Points on a hilly landscape, in no order, each with its height.
A ball rolls from a point to whichever of its 6 nearest points has the largest drop for the distance, and stops where none of them is lower. Distance is the straight distance between rows; heights are no part of it.
gukul (h 5.92): [ 12 -23 -15  13  -1  20  10 -38  18 -38 -32  -2 -25 -21  30  34  -6  24
  -4 -22 -45  41 -11 -18  21]
Pire (h 3.76): [ -1   5  -7 -10  15  14  14  28  11   2   7  -5  16 -12  -4  -9  29 -33
 -11  22 -12 -35  -2  11 -24]
pog (h 3.14): [ 38  21  26 -20   8  44  17   1  17  10 -13  21   8 -16  -3 -14  37 -19
   3  32   8 -25  23  19 -27]
Nenod (h 0.50): [  7   7 -17   8  10   2 -16   6  -1  -6  17   8   5  12 -18  25  17  13
   0  26  -3  13  -3  16   0]
Muv (h 1.99): [-17 -25   4  11  -7   1  15  -6  -6  -4 -12 -14  -3  20   8  -3 -34  -1
   6  -6  21  19  15   7  23]
Nafe (h 3.29): [  8  18   1  -5  11   6   3 -24   3 -34  -2  34  13 -20 -21  38  18   8
   7  23 -21  28   6  -3  -1]
Bek (h 3.45): [-13  -1  -2  -6  19   0  14  27   1  -1  14 -18  17  -5  -9  -8  23 -33
 -17  15  -7 -39  -7   9 -24]
Kat (h 3.82): [-15 -22  -1  -3 -41 -30   3  11  10 -18   3   6  -9   0  25  -5 -18  27
   7 -41  -3  12 -26 -18  33]
tovas (h 2.18): [ -7  -9 -17  -2 -18  13 -10 -17  20  -2  -1   3 -35   7  24  -2 -26  24
  13 -27 -13  16  -5  -4  27]
soro (h 1.59): [ 29  27   5  10   1  -1  -3   2  34  -8  -6  25  -3 -14  -7   6  44   9
 -29  25  -4  -5  15 -22 -18]
gozul (h 1.26): [ -7   2  -1 -10  -4 -30 -27   5 -38   7  12 -12  -5   8 -14  -6 -18  -6
   5   2  34  -6  -7  15 -17]
guna (h 6.00): [ -4  12   9  -8  19 -18  14  35 -35  11  29 -22  24   7  -5 -14  19 -20
 -12 -10  -1 -44  -3  14 -38]
momi (h 1.72): [ -6  -2 -14   2  15  15   1  -7  -2 -21  11   4  16   7 -12  33  -1   1
   7  20  -2  31   0   8  11]
boreg (h 2.59): [ 10   5  -4   6  11  19 -11 -46  22  -4 -15  15 -21   6  -6  16 -20   8
  11   1 -12  33   9 -28  16]
Diduz (h 2.04): [  8  12  -9   2  12  10  -2 -11   2 -20   8  19  16  -9 -21  29  20  15
   6  28 -15  25  -4   9   5]
tuded (h 2.79): [ -2   1  -5  -8  18   9  15  26  23   1   8  -4  17 -17  -9 -13  25 -34
  -9  23  -8 -28   3   3 -24]
vupan (h 1.55): [ -7  -4  11 -18 -18 -19 -22  13 -45  11   2 -15  20   3  15 -16 -27 -11
  14 -26  38  17  -9   1 -18]
Nepu (h 3.59): [ 41  25  28 -12  11  47  20  -8  14  17 -15  20   4 -10  -9  -7  32 -18
   4  38  15 -30  33  21 -31]
Ril (h 8.01): [  3  28  13 -15  26 -22  -1  33 -44  30  28 -15  12  12   3 -33  13 -15
 -11 -19   3 -57   7  10 -42]
goz (h 2.05): [-13 -14  16   1  12 -29  15  21 -41   6  18 -35  20  -4 -23  -8   2 -25
 -13   0  16 -28  -6  -4 -28]
Lezo (h 1.32): [ -4  -7   6  -5 -16 -12 -14  16 -40   2  16  -4   3  25   5   0 -19  -9
   8 -15  40  14  -7  17 -13]
tez (h 2.06): [-16 -22  14   8 -25 -14  14  -9 -10  14 -20 -14  -1  -7  17 -20 -34  12
   9 -25  16   3   8  10  34]
Rog (h 1.51): [ -5   6 -15   2   3 -16 -28  11 -10   5  22  -1  -7  20 -20   4   0   3
  -4  12  18  -2 -10  18  -5]
dobo (h 1.91): [ 18  13   9 -19  10  23  14  13  35  -7   1  12  11 -22  -6 -18  34 -29
  -7  22 -12 -25   4  -2 -26]
fiso (h 3.98): [ 17  -1 -16   8  -3  27  -8 -41  16  -8 -12  10 -30   7  13  18  -9  25
  14 -24 -32  30   0 -13  18]
rukag (h 2.17): [ -7 -22  27  11 -39 -28   2   6 -29  34 -20 -13  23 -25  21 -23 -26  14
  17 -37   0  -1 -16   4  33]
topo (h 1.47): [-23 -24   1  10  -3   7  10 -17   6  -1 -15 -12 -11  14   5  -7 -33   7
   8  -6  12  12  16   4  31]
sanu (h 1.68): [-11 -14   5   8 -10   0   2   8 -26  -8   6  -8   8  29  10   4 -16  -6
   4 -15  32  19   4  19   7]
pez (h 7.27): [  5  29  18 -17  31 -31  -3  34 -48  41  25 -10  16   4   0 -38   6 -11
  -7 -19   7 -51  10   3 -40]
vupak (h 3.10): [ 12  13  -2   8  15  12  -7 -51  26 -14 -18  25 -14   4 -24  26 -14   3
   0   3 -13  37  10 -31  15]
sotod (h 2.08): [-21 -20   0   8   0  12  15  -4  -4 -11  -5 -14   1  23  -3   6 -24  -3
   5   1  20  25  11   6  18]
Kana (h 2.78): [  2  11 -12  -3  18  15   6 -15   4 -33  -5  21  16 -12 -22  37  11   5
   9  26 -12  34   4   0   8]
Nid (h 2.63): [ -5   2  -7  -4  18  14   1 -30  15 -16  -9  14   8  -3 -16  28 -10  -2
   4  20  -9  35   9 -18  11]
Lizi (h 1.70): [ 17  16   9 -19   7  16   8  12  44  -7  -1  16  12 -25  -7 -10  37 -25
 -14  23  -8 -11  10 -14 -26]
gosob (h 1.39): [ 17  19  -6  11   6  -5 -15  10  28   5   1  14   1 -13 -15   3  36   2
 -22  33  -3  -9   6 -17  -9]
beni (h 3.37): [-19 -19   7 -10 -38 -27   0  -2  -2   8  -3   0  -8 -16  24 -21 -30  21
  13 -35   1   1 -12   3  35]
sovez (h 2.67): [-14 -24   9  -4 -50 -55  -8  20  -9   9  -5  -3  20 -26  12 -10 -27   9
  20 -38  -6  14 -52 -29  33]
virog (h 2.53): [  1  -1 -17   5  -3  21 -13 -30  24  -4  -4   9 -33   7  11   9 -17  28
  13 -24 -20  22   1  -7  27]
gibep (h 6.83): [  3 -23 -21  15  -7  23  13 -25  21 -36 -20  -4 -29  -7  37  29  -6  34
  -3 -27 -42  39 -13 -19  22]
rosi (h 1.46): [-15 -14  -9   6  -1   7  -1   4 -18 -15  11  -9   9  27  -1  19 -11  -2
   7   3  13  26   4  21   6]
duf (h 3.61): [-12 -20   3   0 -43 -46   2  16   5  -9   0   5  -2  -6  26  -3 -22  24
   6 -44   0  14 -35 -28  32]
bego (h 6.25): [ 14  26   4   0  31   6   3  31 -13  36   5  -6  11  25  12 -26  25 -20
 -13   9  -4 -56  13  22 -38]
lipiv (h 2.11): [-18  -3   9   2  16 -21  14  31 -27   2  17 -27  13  -4 -20  -4  10 -26
 -15  10   8 -36  -6   1 -23]
kuzin (h 1.34): [  2  11 -16   5   5  -6 -25   2  -6   4  20   3  -7  21 -20  16   8   8
  -1  18   8   2  -6  19  -5]
nofus (h 2.07): [ -5  -2  -7   7   9  18  -4 -37  21  -1 -11   7 -17   4  -9  16 -25   5
   8   5  -8  32  12 -16  22]
bib (h 1.42): [ 15  21 -16  10   7   2 -17   0   6  -7  13  16   5  -8 -17  22  27  17
  -2  35  -4   7   3  12  -1]
Suku (h 4.08): [ 44  22  25  -3  17  47  17   3  13  25 -11  14  13  -4   4 -17  34 -18
   3  35   8 -28  27  21 -31]
muko (h 1.71): [ 21  23  10  -9   2  13   5  11  43 -14  -4  28   2 -20  -7  -8  38 -16
 -20  16  -2  -9  16 -28 -26]
gelin (h 1.78): [-18 -19  -1  -6 -21  -1  -1 -14  14   7 -10  -5 -26   6  15 -16 -34  18
  10 -18   7   6   2   7  36]
Voniz (h 5.37): [ -4 -20 -17  13 -17   9  11  -7  16 -32  -8  -1 -31   4  40  19  -8  37
   2 -26 -29  29 -19 -20  28]
mafim (h 1.48): [  9  14 -17  13   9 -10 -24   7  14   7   9   6  -3   3 -21   9  22  10
 -12  28  -3  -7  -1   2  -9]
fud (h 1.56): [ -5   8 -15   5  11 -18 -25   9   9   9  11  -6  -7   7 -24   0   9  -5
 -19  27   8 -15  -4  -1  -7]
Vek (h 1.12): [-14 -19   7 -10 -51 -46   0  12  -7   0  -3   2  10 -26  22 -12 -23  19
  18 -46  -7   7 -37 -18  32]
Dobug (h 1.79): [ -6   0 -12   8   1  19 -10 -35  26   1 -14   6 -31  10   3   4 -23  12
  14  -9 -10  25   6  -9  24]
lanep (h 3.07): [  1  13   3   1  20  12  -2 -40  18 -24 -14  28   2  -7 -28  29  -7  -3
   2  10 -15  35  12 -32  10]
kogu (h 0.87): [ -5  -5 -10   4  -4  -8 -13  11 -31  -8  22  -7   2  26  -4  12 -10  -2
   6  -1  28  13  -6  19  -3]
Vop (h 3.04): [ 33  27  27 -30  -1  42  27  -7  30  -5  -8  29  -2 -22  -3 -10  31 -20
   3  24   9 -22  22  12 -32]
fekor (h 2.36): [ 12  11   1 -17  13  24  12  19  28   1   2   5  18 -19  -2 -14  34 -26
 -10  24 -11 -27   6   3 -28]
bifug (h 1.49): [  6  12  -5  -2  10   5  -2  14  38  -2   0   8  13 -17 -14  -9  30 -25
 -20  29  -6 -17   5 -18 -19]
lav (h 3.62): [-11 -16 -14   5 -25  -1  -2  -5  16 -26   5   1 -30   7  38   7 -14  36
   5 -40 -19  20 -18 -11  29]
vifed (h 1.86): [ -7 -16  24  14 -23 -16   1  20 -39  22 -17 -13  25  12  31 -19 -25  -7
   2 -34  29  20   0  -7   6]
pifus (h 4.30): [-15 -22  -8   9 -33 -23  10   9   8 -26  -4   1 -20   8  39  12 -15  38
  -1 -34 -13  21 -27 -22  37]
Vukis (h 6.04): [  4  12  -2  -7  22  11  13  31 -16  17  13 -10  20   8   5 -20  29 -18
 -11   3 -11 -52   5  32 -32]
fafi (h 1.22): [-11  -5   3 -10  -3 -32 -16   1 -41  20   4 -19  -5   1 -24 -12 -17 -13
  -2  10  35 -18  -7   7 -19]
rokom (h 1.40): [ -9 -10  15  -4   6 -33 -11   4 -52  24   0 -37   5 -12 -24 -13 -16 -12
  -5   9  36 -16   1  -2 -23]
kes (h 2.43): [-12  -2  -4   3  17  19   3 -31  18 -13  -9   9  -3   8 -20  22 -22  -5
  11  15  -7  37  11 -17  18]
Guza (h 2.41): [-19  -8  -1   0  15 -15  10  28  -8   0  13 -19  13  -6 -21  -5  12 -27
 -20  17   2 -38  -6   4 -25]
lib (h 2.91): [-21 -15   0  -8 -33 -20  -2  -5   1   0  -4   3 -16  -8  25 -16 -29  18
  16 -35   1   1  -8   3  31]
nese (h 2.10): [-13 -25  13  14 -15  -7  16   5 -22   1 -12 -16  12  14  19 -11 -27   0
   3 -21  27  17  10   4  22]
kiten (h 2.80): [ 17  25   1   4  11   2  -1 -19   6 -19  -4  29  11 -24 -19  23  40  23
  -5  28 -15   9   8   4  -1]
nitem (h 1.31): [ -3   1 -12   0   0 -21 -30   1 -23   6  18  -6  -6  18 -12   4  -8   0
   2   3  30  -5 -12  21 -13]
vez (h 0.67): [ -7 -11 -12   6   4  12   4   1 -11 -19  16  -7  12  24  -5  20  -2   0
   7  10   9  27   2  16   6]
rafo (h 2.09): [-14 -22  24  18 -24 -15  11   6 -23  19 -21 -13  13  -4  22 -21 -26   8
   5 -24  21   6   3   4  28]
fipab (h 4.56): [ 22  17  10  -5  24  39  16  20   5  26  -3   5  20  -2   7 -20  33 -21
  -3  27  -6 -42  17  29 -28]
Kavo (h 1.09): [  3  10  -9   6   7  -2 -18  14  27   4   2   7  -2  -6 -15   0  28 -13
 -23  28  -6 -17  -2 -20 -13]
tak (h 1.30): [-15  -2  -4  -1   7 -31 -19   9 -19  12  10 -16 -11   6 -29  -4  -3 -12
 -14  19  19 -21  -5   2 -12]
saz (h 1.08): [-22 -17  -9   3  -6  11  -1 -23  16  -3 -12  -9 -17   9   0  -1 -34   9
   9  -2   5  17  12  -2  30]
bidat (h 1.74): [-14   1  -9   1  16 -12  -7  18  11   5   7 -11   4  -3 -23  -2  16 -20
 -22  26   2 -27  -2  -6 -14]
ludob (h 1.85): [ 22  27  -9  12  13   2 -18  -3  10  -5   2  21   9  -8 -20  25  38  23
  -7  33 -14   7   7   4   0]
Kiru (h 2.56): [ 26  16  13 -19  13  38  18  10  23   7  -6  13  13 -20  -1 -15  35 -24
   6  22  -6 -28  16  14 -29]
nagi (h 5.01): [  0   4  21  -6  14 -27  15  33 -55  18  27 -36  21   0  -8 -11  16 -18
  -8 -10   8 -30  -5  -2 -41]
Revuk (h 3.12): [-11 -12 -14  -9 -34 -11  -1  -7  18 -14   5   9 -31   4  33  -3 -21  27
  11 -38  -8  15 -17  -7  29]
Kife (h 1.33): [-16  -7   9  -4   7 -35   1  10 -34  17   7 -28   4  -1 -30 -10  -6 -22
 -14  16  24 -24  -5  -1 -23]
suv (h 4.98): [  8 -12 -20  10 -10  28   1 -27  16 -23  -5   2 -33   6  31  12  -6  31
  12 -28 -29  30  -9  -7  18]
moda (h 1.50): [-10  -4 -15   1  -5  14 -11 -31  22   2 -12   2 -31  13   5   0 -35  12
  13  -8  -7  16  10  -8  28]
Rolug (h 2.66): [ 10   5 -11  12   3  23 -13 -48  21  -3 -15  12 -34   7  -3  16 -19  18
  12 -12 -19  31   1 -17  18]
gedig (h 5.74): [ 19  23   2   0  23  23   5  27  -7  31   0   4  12  19  11 -25  28 -24
  -9  17  -4 -49  11  27 -37]
sipi (h 3.63): [ 27   8 -11   8   5  25 -11 -54  17 -10 -13  16 -30   5   2  26 -13  21
  16 -18 -29  40   3 -17  16]
vigop (h 3.30): [-13  -2   6  -4  19  -7  16  29 -16   4  19 -22  18  -5 -12  -5  19 -26
 -20   9  -6 -40  -4  13 -30]
vonib (h 7.26): [  8  30   8  -7  32 -14   0  29 -33  35  14  -7  13  27   6 -36  11 -22
 -14  -5   3 -56  17  12 -43]
pav (h 1.28): [-22 -23  11   9 -17  -5   9  -9 -12   8 -16 -15   0  10  12 -16 -32   5
   5 -21  20   7   7   8  32]
guzav (h 5.10): [ 25  -6 -10  11  -6  31   6 -45  14 -30 -18   7 -23  -7  23  29  -5  24
   8 -29 -40  40  -8  -9  15]
mipi (h 2.44): [-11 -23  18  -7 -48 -35  -2  12 -20  22 -14  -5  20 -31  22 -17 -25  13
  23 -39  -6  -2 -31  -4  37]

Where does a ball stop that starts at each point below?
Vukis -> fafi
gukul -> saz
Voniz -> saz
gedig -> Kavo

Call two points neighbours if one is among the 6 nearest of the other. Go from one point of each pair to the other, from neighbour to neighbour, staying as low as possible. Name the highest point that can't be avoided.
fafi / saz -> vifed
Nenod / Kavo -> bib
pav / saz -> topo
pav / Vek -> rukag
Nenod / fafi -> gozul
